Each row is a point on a tangle of strands that fork and nearly touch. The rows are in no order.
In the rows, zero is written as 128.
Two points are linked if the straight distance between their rows is under 114. Some points are linked to none.
j_808: [112 147 125  88 124 131 169 177 164 148 182 118 182 148 121 152 155 140
 137 156 105 134 114 100 127 122 148 152 115 148]
j_877: [114 157 149 160  93 154 123 169 141 136 171 148 116 110 150  72 151 166
 129 105  96 155 167  88 206 112  50  95 151  98]
j_575: [146 145 126 148 125 124  74 119 149 172  74  76  89 111  98 162 154 119
 123 201 124 162 142 130 116 109 147 172 125 170]
j_925: [ 77 168 194 135 154 137 111 154 130 146 118 115  87 124 126 107 154 139
 177 120  80 191  94 138 207  88  84  98 159 131]
j_640: [101 116 119 111 170 109 143  75  94  74  93 142 125 136 158 109 102 111
 133  66 127 122  88 158 134 125 138  58 142  95]
j_326: [129  90 130  90 120 127 143 146 103 126 173 139 130 168 171 122 129 100
 106 110 141 135 100 141  85 159 152 155 103 145]
j_475: [155 105  51 111 151 139 113 154  97 109 122 135 158 142  94 154 129 146
 118 126 151 114 114  91 101 149 181 155  67 112]
j_138: [118  93 183 148 131 140  84 120 116 134 139 143  74 123 165  98 133 115
 176 126 141 170 104 128 205 164 103  95 122 107]
j_529: [133 135  95 145 148 110 146  96 156  94  74 151  64 136 155 134  89 136
 120  91 173 107 161 104 124 181 123 133 131 103]
j_834: [106 166 157 112  98 136  93 193 103 142 140  73 174 132  90 115 156 166
 163 121  68 160 138 120 160  96  92 102 166 134]
j_609: [143 113 101 137 117 143 123 125  97  85 109 136 115 116 138 123  98 140
 101  79 148 110 125 114 119 135 122 121 137  91]
j_18: [119  99 119 148 161  98  70  85 118 128  98 105 136  70 113  93 124 130
 169 110 117  90 158 160 141 134 128  71 139 113]
j_908: [130 110 110 140 121 117 121 105 128 110 118 137 122  87 141  89  74 142
 109  70 151  63 174 160  95 155 115 107 162 118]
j_760: [117 169 178 145 139 120 189 148 166 187 160 162 116 149 157 130 192  97
 110 171  86 136  73 136 151  82 117 177 140 177]
j_979: [132 175  95 132 146  92  64 102 113 152 113  62 170  85  83 119 149 110
 148 154 102 107 142 153 105  93 141 111 160 138]
j_778: [142  92 140 115 109 110 152  88 114 104 118 141  84 169 155 136 103  64
 101 109 145 128  96 182  74 155 162 167 140 154]
j_711: [131 113 157 126 167  96 102 117 121 120  57 110  71 140 120 118 148 135
 177 105 141 153 107 146 166 176 130  99 121 116]
j_691: [143 145 141 136 133 139 129 146 189 131  80 119  34 148 129 137 114 151
 141 122 149 138 196 100 145 181  82 157 151 126]
j_22: [112 135 102 133 165 141 152 111 126  92 117 168  91 113 146 141 125 121
 123 133 141 139  91  92 174 125 130 114 120  97]
j_121: [132 113 174 169  97 159  88 147 111 146 149 144  84  99 140 100 140 110
 153 140 119 175 136 115 218 120  75 106 127 106]
j_944: [155 110 155 188 101 134 183 106 134 177 154 181 123 117 168 106 135 111
  87 136 151 111 156 131 120 120  79 188 152 154]
j_957: [123 107 107 131 170 106  97 110 134 126 118 121 123  94 137 140 143  99
 153 202 123 143  97 121 171 132 163 125  88 141]
j_941: [141 138 148 171 135 139 190 137 159 171 156 191  94 131 161 121 177  93
 108 187 122 141 106 100 162 108 109 182 130 162]
j_507: [133  73 145 130  90 109  59 152  60 150 147  83 165  91 116  88 131 122
 135 136 115 125 130 159 125 115 118  89 116 123]
j_133: [138 116 100 145 161 118  96 109 142 114  72 130  93 107 121 126 102 153
 142  93 161  97 169 122 130 184 123 116 121  99]
j_561: [152  81  78 128  98 139 109 148 114 138 152 135 131 122 135 120 102 144
  96 142 159 120 172 115 113 171 142 160  79 121]
j_86: [136 105  90 112 129 123 133 151 154 126 124 133  85 184 151 156 102 129
 108 138 179 155 165  88 100 207 160 192  71 149]
j_739: [ 89 149  90 129 155 149 132 121 116  88 158 163 144  96 149 104 128 172
 141  99 113 132 115  78 190 118 118  71 113  78]
j_854: [116 211 154 102 131 118 155 131 207 172 116  86 142 137  89 186 143 131
 159 187 103 154 157 116 108  91 133 189 134 174]
j_333: [ 72 163 157  93 164 110 123 160 135 105 109  99 170 140 111 131 155 185
 187  88  89 148 127 143 167 120 114  67 147 121]
j_701: [115 173 134 132 160 162 137 134  94  88  61 113 140 153 101 118 116 170
 143  68  95 159  86 138 125  72 105  53 160  95]
j_482: [158  95 177 171  79 116 127  93  91 173 149 119 147  89 146  98 122  96
 109 146 145 105 134 177  98  90 103 140 150 141]
j_539: [120 137  91 121 185 122 132 132 116  99  88 152 112 136 111 154 141 131
 141 143 138 138  98  94 149 140 160 109  93  98]
j_526: [126 184 140 119 139 175 173 119 118  69  96 128 119 154 128 114 113 143
 120  73  94 158  63 115 142  66  95  78 166 106]
j_943: [133  72 157 140 128 141  86 131  87 113 128 157 108 138 163 116 117 113
 161 113 155 183  88 115 179 187 149  92  90  96]
j_417: [115 170 171 142 104 140 148 167 142 143 153 142 104 125 141 111 159 138
 132 142  94 160 132  95 185  99  68 130 170 127]
j_208: [158 119 109 216  91 127 108  89 150 175 121 159 132  66 120 107 110 132
  88 176 155 105 181 122 127 138 112 174 119 163]
j_932: [117 125 124 137 159 122 127  73 106  88 100 124 129  82 141  94 102 131
 140  85 113  98 108 147 147  97 114  46 162  87]
j_49: [129 109 106 122 139 148 133 167  95 121 151 163 115 138 137 141 152 110
 118 148 123 156  66  87 153 143 160 140  74 123]
j_548: [ 79 161 156  61 177 105 170 144 166  90 129 135 129 166 153 151 136 112
 142 110 108 146 101 127 148 158 141 125 128 144]
j_258: [ 78 125 125  80 157 129 123 191 107 113 150 137 164 155 126 122 141 171
 155 106 111 164 102 107 164 157 145  91  93 113]
j_987: [175  88 166 176 109 144  82 112 120 121  94 124  81  71 128 117  95 115
 142 123 155 122 143 139 164 151  99 125 157 113]
j_608: [133 146 154 128 118 175 185 116  99  85 131 142 110 144 144 125 121 108
  97  68 103 126  46 137 116  75 100  99 151 113]
j_309: [153 128 136 225  91 139 147  81 144 187 129 172 141  92 130 111 127 129
  88 139 156  92 140 125 117  96 109 189 141 154]
j_781: [118 160 160 152 129 135 174 163 153 167 178 164 122 120 168  99 185 118
 119 176  94 154 133  84 186 106  82 152 150 140]
j_340: [ 93 170 162  76 145 121 169  87 211 156 131 133 141 167 127 163 145 101
 115 181 119 133 125 154  73 111 168 169  89 210]
j_369: [104 107 160  62 137  86 130 146 152 135  96  80 109 201 147 141 104 130
 131 135 162 156 168 154  76 209 149 160 122 171]
j_812: [137 117 115 112 109 132 140 123 172 129 112 142  85 175 133 159  91 146
 121 135 185 139 208 101  82 202 130 172 113 156]
j_783: [133 215  86 144 160 127 105  88 171 145  93  97 127 109  74 164 141 121
 139 179 116 123 167 100 117  93 151 136 135 141]
j_634: [110 161  99 124 153 168 181 114 117  70 131 178 111 128 150 139 120 119
 117  86 124 144  53  78 158 107 136  93 117  92]
j_277: [111 112  62  90 153 107 160 102 136  97 138 131 185 144 121 141  85 143
 128  99 151  85 175 117  73 166 167 101 124 119]
j_546: [179  82 128 153 121 131 113  77 130 143 119 147 120 103 143 160 115  87
 116 183 164 127  92 174 105 125 173 164 102 165]
j_461: [165  75 199 167  85 147 116 117  70 117 188 139 165 109 152 129 126  72
  97 128 164 118  66 158 136  97 130 109  99 106]
j_584: [152 155 140 144  79 151 101 185  98 139 143  85 144 119  82 121 164 137
 135 129  88 130 142 109 129  76  83 128 161 122]
j_639: [ 80 143 109  49 149  90 196 108 176 118  98  94 172 150  97 162  89 144
 172 100 136 103 171 110  88 146 140  91 147  98]
j_897: [170 116 161 163  73 155 181 146 136 154 153 164 100 155 170 116 127 132
  82 109 154 121 153 125  97 143  77 180 148 135]
j_707: [150 138 148 173  95 114 143  81 116 153 135 130 146  98 132 122 127 117
 102 133 115  88 138 171  84  65 109 148 173 143]
j_868: [136 129 141 116  85 160 151 170 134 105 152 130 120 155 155 119  99 153
 124  82 129 134 150  94 127 158  85 128 160 109]
j_99: [107 177 141  99 152 115 162  99 174 134 126 118 115 169 109 168 146  98
 118 159 111 134 112 163  85  90 158 172 136 190]
j_310: [132 133 160  76  93 110 166 145 157 139 138  83 166 161  95 152 109 146
 140 112 106 118 167 165  71 117 108 126 194 161]
j_32: [109 110 100 159 133 141  88 137 124 134 156 153 105  87 136  97 143 145
 152 135 123 143 153  83 225 162 109 109  89 107]
j_804: [ 99 133 100  92 134 111 126 123 164 138 168 105 172 119 128 121 117 159
 155 139 125 100 206 107 125 148 122  90 143 130]
j_107: [118 104 156 102 136 116 115 123  57 108 130 113 137 130 124 111 135 113
 132 102 107 132  88 174 111  96 130  84 144 120]
j_365: [126 150 141 162 106 180 109 153  78 119 115 116 125 100 113 109 129 140
 140 100 103 158 107 117 165  67  89  79 150  85]
j_913: [189 106 151 174  69 168 129 157 103 154 149 152 133 158 115 131 154 113
  93  97 135  92  74 134  94  51 107 163 129 108]
j_766: [ 98 105  96 138 169 125  87 128 110 125 122 147 121 117 129 110 158 169
 170 104 137 143 131  95 198 182 143  85  68  94]
j_3: [113 193 165 109 161 142 191 141 196 110 110 145  65 150 123 153 141 103
 127 148 108 149 115 115 155 109 114 174 160 145]
j_648: [128 145 173 103 126 126 127 177 128 125 106  93 103 158 110 132 138 139
 135 126 108 155 136 140 123 113  95 147 176 141]
j_219: [125 106 122 114 111 117  95 169 149 165 160 101 133 128 143  99 138 154
 126 186 111 154 176 118 144 161 125 157 100 152]
j_515: [180 133 175 186 135 141  39 100 130 126 112 134 112  68 124 122 130  95
 173 174 133 140 123 131 221 122 117 106 138 119]
j_92: [158  71 137 145  95 133 136 105  81 120 172 161 152 119 143 136 129  85
 100 118 153  98  58 166 106  97 153 136 102 106]
j_59: [164 114 117 170  94 132  72  82 134 188 109 108 125 105 111 147 147 123
 108 202 131 132 127 149  99 105 161 181 107 173]
j_751: [125 148  97 121 177 114 123 126 166  99  77 128 111 123 104 132 128 162
 153 110 134 105 178  91 147 155 116 107 132  99]
j_571: [131 134 153 188 105 117  99 122 139 165 143 146 102  70 154  78 139 115
 141 161 114 131 171 113 212 135  73 122 136 118]
j_195: [102 132 127 125 143 102 156  67 166 146 137 167 102 123 161 127 117  96
 113 168 145 124 154 160 102 133 130 147 136 170]
j_876: [118 141  97 139 122 104  93 122 163 176 184 114 176 103 154  91 157 145
 111 198 103 140 197 112 157 138 128 145  96 151]
j_744: [115 137  96 126 142 182 157 154  94  97 166 183 134 144 141 143 151 130
 109  98 121 140  46  85 142 123 156 109  96  96]
j_493: [111 181 126 133 176 123 131 117 198 140  90 133  63 128 121 151 135 112
 139 209 127 149 165  92 160 132 124 173 124 142]
j_822: [129 123 104  82 138 139 158 151 154 132 144 112 156 179  99 180 141 136
 128 148 123 122 107 116  85 130 173 166  97 145]
j_819: [121 164 114 151 134 175 100 151  78  94  75 117 143 121  75 124 140 168
 142  95  95 145 105 112 157  74 118  69 147  85]
j_999: [ 95 111 174 107  83 157 104 216  58 138 158 107 139 163 124  89 128 146
 131  92 122 185 123 128 139 134 107 101 117 113]
j_439: [154 144 165 141  85 178 195 168 129 136 178 164 131 155 153 121 147 140
  91  95 111 118 102 107 126  94  72 145 147 113]
j_361: [109 138  97 166 117 119  82 141 121 164 178 140 145  85 134  93 166 132
 137 171  94 141 156  85 219 127 104 116  92 110]
j_746: [ 94 114 154  73 168  82 102 151 167 144  93  88 100 172 141 115 143 162
 176 138 143 150 167 136 137 219 144 150  77 141]
j_895: [160 148 128 143 138 169 162 133 135 111 107 154  49 150 110 176 148  88
 119 151 121 155  52 106 145  95 132 173 132 123]
j_715: [158 136  91 135  97 154 161 107 126 109 171 135 202 113 111 136 110 149
 100  92 135  60 151 126  83  88 116 111 169 110]
j_657: [132 145  77 152 136 139 171 106 138 123 185 188 167 115 136 138 156 136
 102 134 125  84 106 103 127  74 140 146 115 122]
j_119: [148  82 118 156  85 110  99 101  73 130 143 130 166  69 124 103  82 120
  84  99 158  70 126 177  95 119 143 106 142 110]
j_198: [131  49 117 127  92 129  67 157  46 125 161 112 172 106 127  98 119 119
 118 117 149 134 105 142 131 137 142  99  71 104]
j_750: [143 119 116 162 106 146 108 134 117 126 124 140  98  85 118 123 114 131
 127 122 136 120 145 114 153 129 100 129 136 113]
j_612: [145 102 150 133 168 111  96 111  98  99  50 105  94 137 108 140 119 110
 150 121 131 143  95 156 128 132 136 104 146 105]
j_829: [112  92 125  80 140  96 134 132 137 145 154 118 123 156 173 118 128 107
 117 172 143 145 126 146  93 174 179 154  78 165]
j_303: [ 84 137 165  92 164 122 132 144  81  92  85 127 146 166 111 141 142 126
 138  76  95 174  37 173 132 121 156  87 123 120]
j_663: [165 129 120 168 122 184 136 160 104 102  89 159  58 148 114 167 137 106
 125 119 142 167  52  74 161 122 127 162 112 105]
j_146: [119 110 102 130 147  89  74  94 101 139 135  90 159  79 129 100 128 117
 140 157 113 103 140 161 121 114 150 103 132 135]
j_488: [148 156  73 140 127 157 180 116 140  90 167 160 161 102 129 143 118 154
  95 107 130  76 123  98 126  96 121 123 139  91]
j_835: [103 107 168  75 144  69 124 141 129 114  61  90  99 208 140 126 122 113
 130 109 134 157 123 179  90 182 155 154 130 156]
j_896: [119 145  88 139 127 118 134 123 181 149 177 139 157 103 136 112 129 153
 131 168 121 115 212  86 168 146 112 126 121 129]
j_972: [150 125 137 131  86 177 144 170  98 124 160 142 129 150 126 134 150 141
 100  93 118 119  82 119 114  78 107 137 129 113]
j_267: [169  85 150 150 139 118  98  72 101  96 141 144 145  95 144 141 100  69
 133 179 167 113  88 160 149 125 161 137 109 127]
j_269: [ 78 109 129 117 143 145 111 169  67 121 152 146 146 152 145 107 140 141
 158  91 131 183  66 123 157 153 168  67  87  86]
j_579: [171 121 150 132  67 182 201 164 139 127 173 151 126 167 161 119 110 144
  97  79 142 126 143  90 107 143  69 150 160 108]
j_654: [173 109  70 168  95 162 139 149 128 134 143 175 113 113 119 141 110 144
  88 136 163 113 147  91 132 151 127 192  86 116]
j_914: [ 83 126 149  93 160 106 105 163 116 128 119 115 142 154 128 105 155 193
 185  82 119 163 125 138 171 175 121  78 112 113]
j_186: [117 169 103 108 108 124 178 110 193 174 161 104 194 134  81 185 130 152
 152 162 116 116 166  88  91  96 140 139 141 141]
j_197: [145 154 120 130 145 143 138 140 139 131 106 122  83 125 104 164 156 107
 128 172 117 140  94 114 137  88 140 171 127 144]
j_314: [ 77 161 173  81 167  98 162 144 170 103  96 123  72 165 151 129 132  98
 142 104 117 158 107 152 146 156 113 140 155 144]
j_428: [155 140 133 182 113 115  71 108 120 150 138 120 137  62 136 122 157  98
 159 201 105 155 118 108 220 113 126 127 126 117]
j_38: [153 110 145 179  61 131 108 114  71 138 159 122 183  55 115  95 114 122
  88  94 136  79 124 154 120  79 110  99 144  94]
j_810: [ 92 133 134  79 172  81 123 129 151 116  97  97 140 155 122 120 125 152
 162 115 132 113 176 159 109 164 135 104 137 133]
j_562: [129 148 116 131 114 127 166 151 158 163 198 138 187 132 134 118 168 136
 119 181 104 137 151  89 145 115 119 157 123 154]
j_748: [157 142 142 146  94 137  97 149  89 135 116  86 130 113  88 127 135 126
 119 118 111 115 132 158  94  85 103 119 173 136]
j_743: [175  64 198 156  80 129 119 121  86 142 164 135 125 113 153 112 114  69
 103 140 157 124 107 170 120 128 113 144 126 135]
j_325: [175 107  77 185  94 151 140 107 149 157 125 186 125 111 115 148 109 139
  86 154 178  90 114 106 104 136 148 208  81 150]
j_992: [ 90 105 175  80 139 123 130 143  73 111 120 110 142 149 126 125 142  84
 138  91  99 155  40 189 115 113 166 111 130 145]
j_521: [153 110 102 155 146 127 104 124  90  80  54 154  98 151 135 154 120 153
 159  94 155 165  87  94 158 185 166 103  80  75]
j_601: [132 112  59  93 146 145 132 121 149 135 136 126 158 155 110 164 133 153
 109 170 146 111 131  94  75 144 194 170  55 140]
j_626: [105 139  90 112 150 117 128 144 121 107 176 140 162 101 131 120 145 149
 133 137 111 129 128  94 159 113 125 105 122 112]
j_276: [113 155  99 104 141 114 100 153 108 126 154  89 182 117 105 126 163 148
 139 154  98 136 129 115 139  96 141 107 128 134]
j_661: [122 118  66 125 152 123 151  63 132 124 148 160 148 124 117 155 118 115
 102 132 150  74 112 156  67 103 179 142 107 142]
j_824: [109 146 135  75 178  98 122 141 126 112  75  91 151 143  97 137 139 131
 153 140 115 131 133 159 106 126 150 125 134 146]
j_403: [160 111 104 106  98 132 113 134 111 138 136  77 182 154  77 149 124 151
 125 119 120  87 141 169  33  97 159 139 147 154]
j_497: [137 149 149 127 133 130 155 131 176 117 102 143  29 156 159 132 113 109
 116 125 142 147 161 122 138 158  86 159 168 132]
j_632: [173 103 150 141 148  83  93  96 104 101  20 112  88 135 107 138 115 135
 164  85 137 116 127 173 106 166 137  87 143  89]
j_212: [122 102 153 115  69 176 119 200  51 119 161 107 157 159 103 109 130 150
 109  71 118 138 120 133  99 110 105  93 126  99]
j_567: [146 150  99 156 141 143 155  95 163  99  93 144  86 113 124 138  87 134
 106 109 150 100 168 127 111 123 104 143 166 118]
j_767: [141 112 110 110 118 120  99 103 157 137  86 114 104 153 123 149  78 133
 111 149 177 120 200 140  56 184 142 165 102 172]
j_163: [124 122  99 104 167 105  90 148 102 117  89  94 160 135  94 137 159 143
 144 149 108 132 102 131 123 108 164 116 111 129]
j_131: [155  80 113 149 145 128  91 103 113 116 145 152 139  79 147 131 119  89
 127 187 154 134  99 121 179 143 169 146  78 119]
j_472: [129  76 168 104 136  92 137  84 114 106 119 135  85 150 180 126 102  45
 124 125 145 146  82 184 121 174 166 142 130 141]
j_394: [171 107  50 137 126 164 135 127 111 108 129 157 138 148  95 165 117 140
 101 112 160  80 101 104  79 115 174 168  86 121]
j_936: [152  79  91 129 111 126  79 129 127 156 118 106 125 117 127 130  93 143
 100 161 152 128 180 138  81 168 153 159  96 165]
j_655: [120 187 106  99 128 136 143 131 194 159 122  90 175 136  74 184 139 140
 154 185 121 144 154  76 116 101 157 160 115 149]
j_451: [130 170  88 182 116 119 125 108 172 140 153 151 158  61 118 105  96 157
 106 120 125  75 215 107 142 125  95 112 155 114]
j_989: [134 140 138 173  87 158 120 130  75 127 154 128 159  76 113 112 137 135
 104 101 104 105 115 129 145  55  94  80 146 102]
j_63: [129 117  99  90 123 123 164 163 147 103 127 125 125 187 135 163 112 156
 140  93 169 141 155  76 101 202 145 146 120 111]
j_311: [100 143 135 116 158  99 128 106 181 155 118 120  77 130 142 123 130 111
 137 188 136 145 175 131 133 144 132 157 124 164]
j_79: [112 180 135 107 169 124 151 136 204 121  65 135  52 148 108 150 128 129
 160 143 144 139 182  89 153 142 108 155 138 124]
j_400: [100 136  89  68 159 102 182 112 141  83 114 124 201 156 112 155 103 153
 156  81 140  98 147 106  94 163 160  87 135  85]
j_516: [136 136 160 125 116 142 121 160 119 117  93 115  66 137 126  98 129 149
 131  91 117 150 132 132 147 132  71 111 168 117]
j_480: [114 143 131  62 147 109 180 117 164 110  70  97 155 182  81 176  98 137
 149 109 142 127 158 129  69 147 155 136 149 128]
j_755: [118 101 139 111  91 102  90 146  97 151 164  87 150 106 135  76 123 132
 124 123 113 110 178 170  98 129 109  97 154 135]
j_858: [102 156 166  94 140 133 134 175 111  96  95 111 130 163 109 141 136 135
 149  93 102 163  84 148 127 107 120 112 154 129]
j_253: [161 121 149 183  79 135 124 115 131 184 150 156 154 172 121 125 148 105
 104 110 129  70  83 154  68  27 109 172 148 138]
j_530: [129 105 135 142  98 119 118 106 101 110 139 132 126  78 151  67  91 137
 107  71 130  81 148 150 122 124  83  76 166 100]
j_117: [144 116 159 139 108 144 124 117  85 114 118 120 115 112 130 126 123  92
 118 109 120 120  94 165 113  82 106 115 168 109]
j_217: [ 99 159 203 121 152 125 108 159 128 131  58  94  74 138 109 133 153 148
 182 109  86 174 105 158 182 119  88 104 169 131]
j_607: [122 190  80 146 133 115  90  62 168 170 118 107 160  97 110 151 151 125
 113 192 127 114 174 121 102  99 153 145 114 164]
j_190: [ 57 162 166  45 159  97 216 137 194 114 144 124 155 151 139 170 112 104
 162 112 108 139 130 143 145 143 128 134 147 146]
j_225: [143 149 121 204 100 110  69 122 128 182 146 119 142  58 116  92 156 108
 123 170  99 140 157 102 202 125  84 134 121 120]
j_358: [111 122 156 121 101 127 100 138  96 120 136 110 134 104 138  79 115 142
 130  97 107 111 150 168 119 107  79  72 173 118]
j_684: [148 172 103 148 159 122  66 106 154 159  44  63  90 103  69 156 140 110
 150 191 128 133 167 110 119 112 147 153 136 147]
j_532: [145 141  71 179 127 121 132  83 127 152 159 148 170  89 115 144 152 122
 107 164 126  91 124 123 117  71 152 149 113 144]
j_350: [157 105 128 143  99 147 135 162 125 158 147 145 115 149 140 126 145 121
 110 165 124 129 117 118 120 126 125 183  92 151]
j_963: [167 106 104 181 112 137 118  61 140 140 108 169  97  91 112 156  92 115
  98 168 183 107 121 142  99 126 163 176 103 169]
j_838: [159 119 100 166 127 169 124 139  88  83  73 153  74 148 135 161  99 130
 125  87 160 157  82  63 150 161 135 140 115  81]
j_490: [114  99 144 110  79 158 134 163  74 112 198 140 160 142 158  96 114 135
  93  69 130 133 110 125 112 126 105  84 109  96]
j_768: [153 120 136  97  95 146 145 147 112 117 139  97 163 165  99 144 117 152
 120  91 113  95 131 157  53 101 121 137 181 137]
j_37: [116 129 184 113 124 121 172 173 135 170 171 161 108 143 171 128 179  74
 106 170  96 155  47 144 153 124 138 165 107 177]
j_162: [125 115 156 147 160 102  86  56 120 106 111 113 134  58 135  93 109 107
 164  99 122  81 130 182 152 113 112  52 174 110]
j_373: [142  97 108 100 110 125 136 153 118 132 166 130 141 158 146 116 107 140
 111 128 136 125 156 128  92 164 136 142 119 141]
j_222: [154 141 134 140  99 179 132 156 126 105 109 125  91 130 137 101  95 162
 116  58 128 117 151 107 137 129  61 107 165  95]
j_910: [170 105 116 154 163 108  70 116 131 130  30 100  89 113  84 135 111 135
 158 113 145 110 159 147 114 172 137 101 118 118]
j_484: [144  71 107 134 105 147 114 133  53 106 170 147 159 109 134 130 125 112
 107 108 151 116  73 126 117 126 157 118  81  93]
j_215: [158 137  57 136 122 155 127 122 143 132 151 139 174 150  87 171 143 147
 116 131 132  66 108 117  68  75 164 151 109 131]
j_485: [ 95 130 174 105 156 116 146 148 127 136 148 147  96 121 159 135 156  67
 147 171  99 172  49 149 184 125 149 136 111 155]
j_129: [102 112 143  82 131 103  86 163 183 159 116  75 127 153 137 119 127 161
 137 181 134 156 192 126 127 181 137 152  97 157]
j_643: [ 96 170 115 101 172 119 157  99 198 126 100 122 144 117 103 136 121 167
 181 104 134  84 208  91 139 162 112  81 139  91]
j_479: [138  99  87 139 186  92 101 105 110  94  73 159 114 134 131 152 133 127
 155 130 161 145 103  88 163 189 177 103  57  89]
j_296: [117 116 101 117 154 103 168  70 136 112 143 170 107 129 154 140 120  84
  98 146 141 111 103 152  97 127 162 146 116 142]
j_414: [ 89 185 167  80 147 113 194 128 205 116 125 110 119 146 118 160 130 114
 146 140 107 135 136 134 120 108 111 143 171 158]
j_787: [122 143  78 150 126 109  86  90 129 152 155 111 180  74 110 119 125 134
 107 165 124  97 165 145  94  93 149 127 118 156]
j_443: [128 167 136 124 140 139 208 103 185 103 103 157  55 159 149 161 109 101
 101 128 137 134 140 115 121 127 110 168 166 145]
j_171: [ 93 124 130 112 176 108 125 117 121 117 146 142 131 105 146 128 157  82
 142 189 107 154  60 139 189 112 173 111 102 136]
j_372: [ 75 101 171 127 119 151  87 201  69 145 137 123 136 155 127  86 143 157
 165  84 117 208  95 151 170 147 129  81  97 102]
j_76: [135  81 131 121 128 151  97 157  65 122 165 162 132 123 148 130 127  97
 134 154 146 178  58 100 182 167 170 110  58 104]
j_460: [ 84 125 103  71 163  99 179 155 127  99 172 158 146 176 182 134 129  99
 107 111 129 133  84 105 109 190 203 137  78 139]
j_93: [146  80  97 134 112 109 119 118 129 134 138 156  75 141 179 127 103 109
 103 153 184 149 137 111 118 200 156 185  79 140]
j_968: [137 144 113 192  96 109 119  98 142 183 142 143 154  66 134  84 120 136
  96 157 124  96 207 124 145 135  92 144 146 145]
j_688: [144 135 108 115 127 157 127 167  91 100 123 130 121 143 109 137 136 150
 117 104 123 133 113  93 121 119 126 124 127 109]
j_966: [104 114 134  58 136  98 170 152 156 122 127 109 140 191 144 157  98 130
 134 115 145 150 143 121  82 193 164 153 123 148]
j_712: [146 157  94 122 104 128 166 110 156 147 175 116 205 139  99 150 132 149
 133 127 110  88 156 117  77  84 135 124 159 141]
j_796: [131 175 130 134 146 117 145 109 160 130 108  99 107 136  96 154 147 114
 126 160 110 126 132 140  99  86 128 164 167 166]
j_852: [116 150 197 117 152 111 131 158 153 117  62 109  43 171 127 130 139 120
 156 112 119 181 105 146 166 160  97 137 156 136]
j_933: [124 100 131  87 149  97 135 114 116 108  98 106  96 173 138 135 116 105
 120 103 140 136 121 178  72 151 155 141 155 152]
j_345: [123 119 113 152 123 115 140 130 158 194 195 134 166 122 170 110 174 134
  99 208 110 150 152 116 139 127 136 164  83 170]
j_265: [146 112  82 108 118 139 124 120 111 136 170 111 209 151  97 142 143 139
 122 123 114  64 106 157  53  72 173 137 118 143]
j_397: [168 139 143 183  77 138 156 116 119 163 161 131 163 127 130 121 147 123
  96  92 112  69 126 149  79  51  83 148 180 124]
j_551: [154  97 107 155  94 113  59  87 108 194 139  76 183  82 122 125 146 123
  95 190 114 116 127 166  81 108 169 151  97 164]
j_151: [116 119 151 114 173  90  95 129 148 140  48  96  67 150 120 122 169 161
 180 122 145 144 147 132 166 217 134 122  80 126]
j_94: [ 76 193 183  85 132 123 125 177 142 122 126  79 173 127 104 129 150 172
 183 108  68 153 135 142 160 103  87  99 188 147]
j_665: [116 113  80  90 138 121 169  77 136 112 166 141 183 143 126 141 103 127
 100 116 137  76 150 158  46 121 171 125 129 146]
j_40: [ 97 117 121  83 145  80 123 113 152 140 154 112 149 130 149  97 113 138
 141 133 137 108 195 158 101 157 123 101 139 165]
j_11: [181 113 219 183 100 162  67 110 122 125 110 133  90  81 140 109 102  99
 155 138 152 138 127 142 216 132  90  97 168 108]
j_577: [ 95 141 117 141 122 176 129 158 130 114 160 148 126 115 135  98 133 180
 142  87 101 147 148  84 190 130  82  74 130  89]
j_80: [135  95 102 136  92 115 113 103 109 126 159 130 168  85 128  98  82 146
  90  94 153  64 181 173  62 129 130 115 152 134]
j_148: [110 127 134 103 142 135 179  92  99  60 140 137 131 135 167  98 101 111
 100  64 111 116  67 148 116 116 120  81 146 101]
j_293: [ 90 106 121 126 106 150 111 141  65 104 184 134 177 102 142  84 106 154
 107  70 130 118 137 130 122 116 110  49 119  83]
j_840: [ 92  95 153  83 163  69 136 119 124 130 147 126  95 156 182 115 125  82
 128 145 133 165  88 162 134 183 170 137 106 157]
j_486: [123 146 164  71 137 117 157 143 159 122  69  72 130 177  92 151 106 138
 158 104 118 130 162 153  75 136 116 136 191 137]
j_308: [149 167  97 184 111 149 163 100 186 118 120 168 117  84 124 120  84 155
  96 105 136  86 196 112 123 121  81 132 173 127]

Follow the links from the first point to the second, and from the first to the third. Name the last point that the two ways share.
j_760, j_643, j_601: j_876
j_743, j_750, j_992: j_972
j_11, j_743, j_612: j_972
j_834, j_484, j_133: j_579
j_575, j_38, j_854: j_787
j_783, j_854, j_119: j_787
j_303, j_751, j_80: j_579
j_778, j_93, j_267: j_561

A fork is a point with three links, a tip a point with one. Leave the first point through the second and follow the links. Name the first fork or tip that comes.
j_121, j_138: j_340
j_743, j_461: j_146
j_310, j_768: j_876
j_896, j_804: j_561
j_748, j_584: j_293
j_403, j_768: j_925
j_663, j_838: j_225
j_529, j_567: j_579

A fork is a point with three links. Follow the links from the first point to the second and name the forks in between, in order.
j_372, j_439: j_579
j_810, j_707: j_876 j_133 j_579 j_972
j_516, j_38: j_579 j_972
j_812, j_131: j_561
j_838, j_766: j_225
j_551, j_640: j_787 j_146
j_755, j_575: j_146 j_787
